Each row is a point on a tangle of strands that fork, close into loops and nearly touch. The rows are in no order.
In the rows, zero is written as 128.
Two points are linked if the straight distance between their rows is under 84.3. Some points are linked to none.
z_78: 127; 114; 110; 151; 139; 93; 110; 91; 160; 84; 137; 164; 97; 154; 125; 169; 150; 133; 157; 107; 124; 128; 143; 168
z_322: 129; 159; 127; 133; 101; 122; 99; 97; 207; 110; 121; 149; 112; 168; 129; 112; 154; 132; 124; 154; 130; 136; 118; 150
z_518: 138; 140; 138; 155; 111; 149; 163; 111; 149; 180; 133; 109; 114; 90; 118; 118; 94; 160; 148; 150; 116; 128; 89; 159
z_149: 127; 112; 130; 140; 98; 88; 128; 108; 73; 108; 168; 138; 135; 135; 121; 173; 167; 113; 144; 111; 133; 131; 128; 159
z_66: 125; 158; 131; 137; 117; 122; 123; 100; 148; 127; 114; 138; 141; 142; 104; 156; 144; 160; 113; 159; 138; 131; 112; 186
z_837: 97; 149; 131; 100; 131; 145; 155; 104; 132; 169; 131; 113; 131; 113; 105; 87; 117; 130; 120; 168; 144; 93; 162; 132
z_220: 111; 110; 100; 138; 131; 122; 146; 129; 91; 121; 122; 120; 154; 130; 145; 141; 132; 96; 140; 129; 137; 111; 140; 107
z_863: 145; 106; 127; 132; 94; 112; 102; 116; 141; 81; 172; 123; 98; 130; 145; 91; 148; 98; 122; 123; 136; 142; 143; 90
z_273: 129; 114; 146; 134; 116; 130; 137; 179; 127; 170; 145; 119; 104; 126; 135; 127; 122; 100; 133; 113; 132; 116; 124; 136
z_976: 129; 110; 124; 146; 152; 144; 146; 182; 133; 156; 107; 112; 134; 121; 152; 125; 98; 100; 166; 79; 102; 121; 101; 110
z_158: 107; 158; 130; 96; 138; 147; 152; 104; 126; 148; 135; 112; 127; 102; 113; 79; 96; 151; 95; 168; 132; 112; 144; 125
z_409: 140; 146; 160; 87; 110; 130; 114; 111; 120; 134; 125; 143; 180; 136; 83; 153; 169; 151; 65; 145; 139; 122; 124; 141
z_219: 145; 110; 147; 143; 145; 102; 117; 191; 128; 137; 130; 147; 100; 130; 140; 178; 120; 124; 150; 68; 104; 136; 110; 171
z_125: 139; 85; 119; 125; 133; 110; 124; 164; 104; 116; 150; 127; 121; 125; 173; 116; 133; 72; 155; 84; 116; 128; 120; 76
z_588: 107; 133; 117; 141; 138; 144; 168; 122; 88; 166; 122; 103; 139; 95; 120; 116; 99; 149; 139; 148; 129; 118; 123; 132
z_944: 144; 137; 156; 111; 100; 111; 114; 94; 119; 111; 145; 157; 163; 148; 87; 175; 186; 139; 88; 128; 134; 138; 130; 150
z_103: 137; 142; 138; 146; 110; 107; 128; 135; 168; 147; 142; 175; 47; 165; 127; 151; 154; 139; 150; 120; 127; 136; 118; 189
z_936: 129; 136; 129; 97; 126; 133; 116; 102; 122; 105; 135; 134; 160; 130; 120; 133; 144; 123; 68; 145; 141; 138; 150; 101
z_14: 133; 102; 95; 157; 140; 112; 112; 117; 140; 72; 118; 140; 121; 142; 161; 148; 138; 107; 165; 107; 123; 141; 130; 112
z_598: 112; 140; 123; 86; 153; 144; 132; 102; 94; 116; 121; 130; 155; 124; 125; 123; 122; 138; 81; 156; 140; 138; 158; 87
z_594: 150; 126; 167; 126; 128; 118; 112; 203; 142; 152; 124; 138; 112; 140; 128; 157; 115; 99; 138; 67; 92; 155; 116; 169
z_484: 131; 125; 142; 136; 91; 100; 123; 83; 100; 99; 164; 148; 146; 146; 101; 176; 180; 117; 129; 115; 131; 143; 136; 159
z_492: 124; 115; 124; 149; 142; 158; 145; 167; 143; 159; 116; 101; 119; 112; 140; 85; 92; 111; 160; 102; 111; 120; 123; 89
z_966: 134; 148; 120; 132; 137; 125; 126; 120; 76; 113; 106; 118; 141; 113; 119; 174; 121; 184; 111; 154; 143; 146; 109; 162
z_570: 135; 112; 105; 149; 140; 110; 100; 92; 150; 61; 125; 152; 130; 147; 143; 160; 151; 126; 142; 112; 128; 153; 142; 125
z_566: 111; 146; 111; 118; 142; 157; 124; 94; 156; 117; 102; 112; 154; 121; 128; 70; 108; 144; 113; 155; 117; 141; 139; 80
z_679: 142; 129; 159; 124; 136; 132; 125; 194; 148; 168; 101; 122; 141; 130; 123; 149; 98; 93; 158; 66; 86; 148; 99; 164
z_949: 121; 112; 101; 132; 148; 146; 126; 144; 114; 111; 108; 111; 112; 133; 166; 86; 109; 115; 149; 133; 124; 143; 139; 51
z_873: 142; 87; 130; 143; 115; 100; 113; 144; 120; 94; 172; 133; 108; 128; 166; 122; 145; 79; 163; 75; 112; 146; 117; 95
z_817: 110; 146; 144; 98; 144; 152; 130; 96; 138; 155; 108; 130; 196; 124; 86; 121; 138; 144; 91; 149; 129; 114; 141; 110
z_8: 126; 165; 167; 78; 110; 138; 114; 118; 154; 134; 110; 156; 171; 137; 89; 130; 145; 152; 50; 146; 123; 122; 88; 153
z_806: 100; 127; 110; 131; 134; 135; 166; 129; 61; 164; 107; 99; 159; 111; 108; 127; 117; 141; 151; 144; 137; 101; 134; 135
z_913: 137; 128; 115; 148; 149; 113; 127; 147; 84; 112; 118; 129; 109; 120; 145; 182; 114; 167; 130; 130; 143; 141; 110; 163
z_940: 117; 113; 134; 101; 157; 139; 155; 168; 79; 160; 140; 116; 102; 98; 139; 106; 92; 123; 122; 125; 134; 108; 154; 102
z_459: 117; 130; 104; 120; 140; 147; 117; 116; 137; 108; 114; 110; 126; 127; 146; 69; 113; 129; 121; 153; 130; 138; 148; 64
z_730: 112; 127; 131; 103; 122; 137; 145; 131; 129; 159; 146; 121; 107; 115; 122; 94; 124; 102; 125; 158; 151; 88; 166; 121
z_777: 139; 102; 136; 148; 92; 106; 111; 121; 140; 84; 186; 134; 87; 133; 148; 112; 153; 98; 139; 104; 122; 149; 132; 114
z_602: 120; 138; 123; 152; 126; 149; 153; 123; 138; 159; 130; 103; 123; 106; 129; 109; 96; 148; 138; 150; 130; 127; 113; 134
z_780: 124; 141; 131; 129; 136; 156; 156; 113; 150; 158; 139; 96; 103; 92; 131; 47; 77; 157; 136; 136; 110; 124; 133; 93
z_415: 131; 124; 141; 135; 139; 164; 146; 151; 149; 166; 126; 94; 102; 102; 129; 59; 80; 131; 150; 112; 109; 124; 134; 82
z_77: 144; 112; 129; 152; 148; 103; 123; 171; 101; 119; 133; 142; 93; 126; 149; 179; 119; 143; 139; 98; 128; 135; 113; 161
z_275: 133; 110; 118; 161; 142; 104; 112; 132; 173; 111; 130; 154; 80; 151; 140; 153; 128; 130; 174; 98; 125; 121; 129; 170
z_111: 136; 111; 126; 105; 105; 126; 108; 107; 141; 96; 159; 122; 113; 122; 135; 85; 142; 94; 109; 143; 143; 126; 161; 85
z_684: 144; 125; 145; 127; 156; 149; 135; 190; 136; 159; 92; 111; 147; 113; 134; 135; 79; 102; 163; 62; 79; 150; 92; 131
z_731: 125; 101; 118; 141; 120; 91; 144; 162; 85; 151; 139; 129; 145; 136; 142; 159; 150; 94; 168; 97; 125; 94; 101; 149
z_181: 108; 153; 126; 111; 130; 159; 123; 90; 169; 138; 103; 124; 181; 129; 108; 95; 121; 138; 100; 157; 120; 127; 131; 108
z_996: 123; 151; 132; 101; 141; 153; 142; 123; 143; 136; 140; 106; 97; 101; 133; 52; 86; 150; 107; 155; 126; 115; 145; 97
z_941: 116; 130; 126; 123; 127; 141; 137; 98; 118; 139; 105; 124; 190; 139; 96; 151; 153; 114; 115; 138; 142; 113; 151; 116
z_341: 129; 152; 128; 125; 136; 131; 111; 103; 150; 107; 108; 144; 166; 138; 112; 160; 136; 156; 89; 143; 132; 142; 118; 149
z_204: 137; 127; 144; 106; 111; 126; 94; 91; 165; 86; 142; 152; 163; 144; 116; 129; 167; 118; 80; 129; 124; 149; 133; 104
z_624: 146; 95; 117; 137; 141; 131; 114; 177; 119; 113; 114; 117; 106; 133; 171; 98; 116; 92; 163; 95; 112; 141; 122; 53
z_835: 123; 139; 119; 159; 123; 122; 131; 120; 154; 136; 121; 130; 116; 139; 129; 151; 129; 141; 145; 144; 142; 124; 116; 175
z_145: 114; 117; 130; 98; 152; 139; 147; 149; 114; 146; 146; 120; 98; 101; 138; 88; 106; 110; 131; 136; 136; 91; 178; 95
z_56: 133; 158; 128; 136; 93; 110; 123; 103; 181; 130; 142; 171; 79; 171; 127; 132; 167; 132; 131; 147; 134; 141; 120; 174
z_849: 146; 136; 124; 145; 115; 135; 112; 149; 163; 108; 139; 116; 90; 137; 150; 101; 120; 136; 116; 136; 133; 134; 126; 112
z_74: 135; 135; 113; 136; 143; 126; 108; 100; 135; 86; 113; 148; 158; 144; 130; 170; 142; 142; 109; 134; 136; 151; 131; 130
z_206: 135; 113; 99; 164; 147; 137; 120; 138; 152; 101; 102; 121; 114; 133; 162; 126; 110; 125; 168; 115; 126; 133; 115; 108
z_924: 143; 130; 154; 146; 111; 117; 126; 171; 162; 155; 143; 155; 61; 153; 125; 150; 140; 128; 144; 105; 119; 139; 113; 180
z_987: 110; 101; 109; 134; 119; 108; 153; 135; 88; 143; 141; 121; 152; 131; 138; 136; 144; 78; 155; 118; 136; 90; 131; 120
z_841: 125; 111; 129; 137; 102; 92; 134; 152; 63; 141; 148; 123; 133; 131; 125; 168; 156; 120; 146; 127; 141; 107; 120; 165
z_96: 131; 120; 116; 100; 128; 136; 112; 117; 142; 103; 137; 115; 110; 120; 139; 66; 124; 108; 117; 153; 137; 114; 171; 71
z_501: 134; 144; 128; 116; 121; 131; 124; 122; 65; 124; 106; 113; 166; 122; 97; 165; 140; 179; 100; 157; 144; 135; 126; 155
z_264: 123; 121; 129; 108; 136; 126; 144; 157; 62; 148; 144; 114; 112; 104; 132; 131; 115; 130; 105; 145; 151; 108; 145; 127
z_956: 134; 152; 142; 142; 105; 135; 150; 103; 125; 170; 120; 109; 116; 93; 107; 137; 113; 179; 141; 170; 129; 131; 81; 191
z_992: 133; 143; 124; 119; 99; 124; 92; 99; 189; 90; 129; 137; 135; 153; 127; 102; 153; 119; 99; 149; 131; 138; 135; 114
z_715: 120; 151; 132; 93; 147; 148; 137; 107; 65; 130; 103; 122; 173; 123; 102; 141; 125; 173; 83; 157; 139; 143; 134; 111
z_458: 140; 151; 149; 113; 158; 131; 97; 99; 158; 110; 90; 163; 177; 133; 99; 174; 139; 181; 90; 124; 126; 133; 96; 162
z_172: 109; 125; 107; 126; 133; 131; 154; 117; 65; 138; 108; 112; 178; 128; 111; 147; 134; 124; 134; 141; 144; 110; 145; 120
z_370: 128; 121; 119; 166; 131; 121; 126; 141; 169; 126; 121; 134; 101; 143; 144; 141; 121; 121; 169; 113; 132; 119; 117; 154

A fork is a point with three links, a tip a point with one. Leave the first point through the second and follow the links. Name the first fork or tip that comes.
z_111; z_863 -> z_459
z_841; z_149 -> z_8
z_715; z_598 -> z_924
z_492; z_415 -> z_264
z_956; z_518 -> z_172
z_172; z_806 -> z_956

How many points has the smallest loop of links through each point below? Write none if it is on no loop.
z_873 -> 9
z_14 -> 6
z_74 -> 8
z_976 -> none

A piece is all that can be reached along the links. How many separate loops has the piece of each point below (a circle has one, a figure eight two, a Y none), and how many tips (points with one link)?
z_684 -> loops 0, tips 2
z_777 -> loops 1, tips 2
z_835 -> loops 2, tips 1
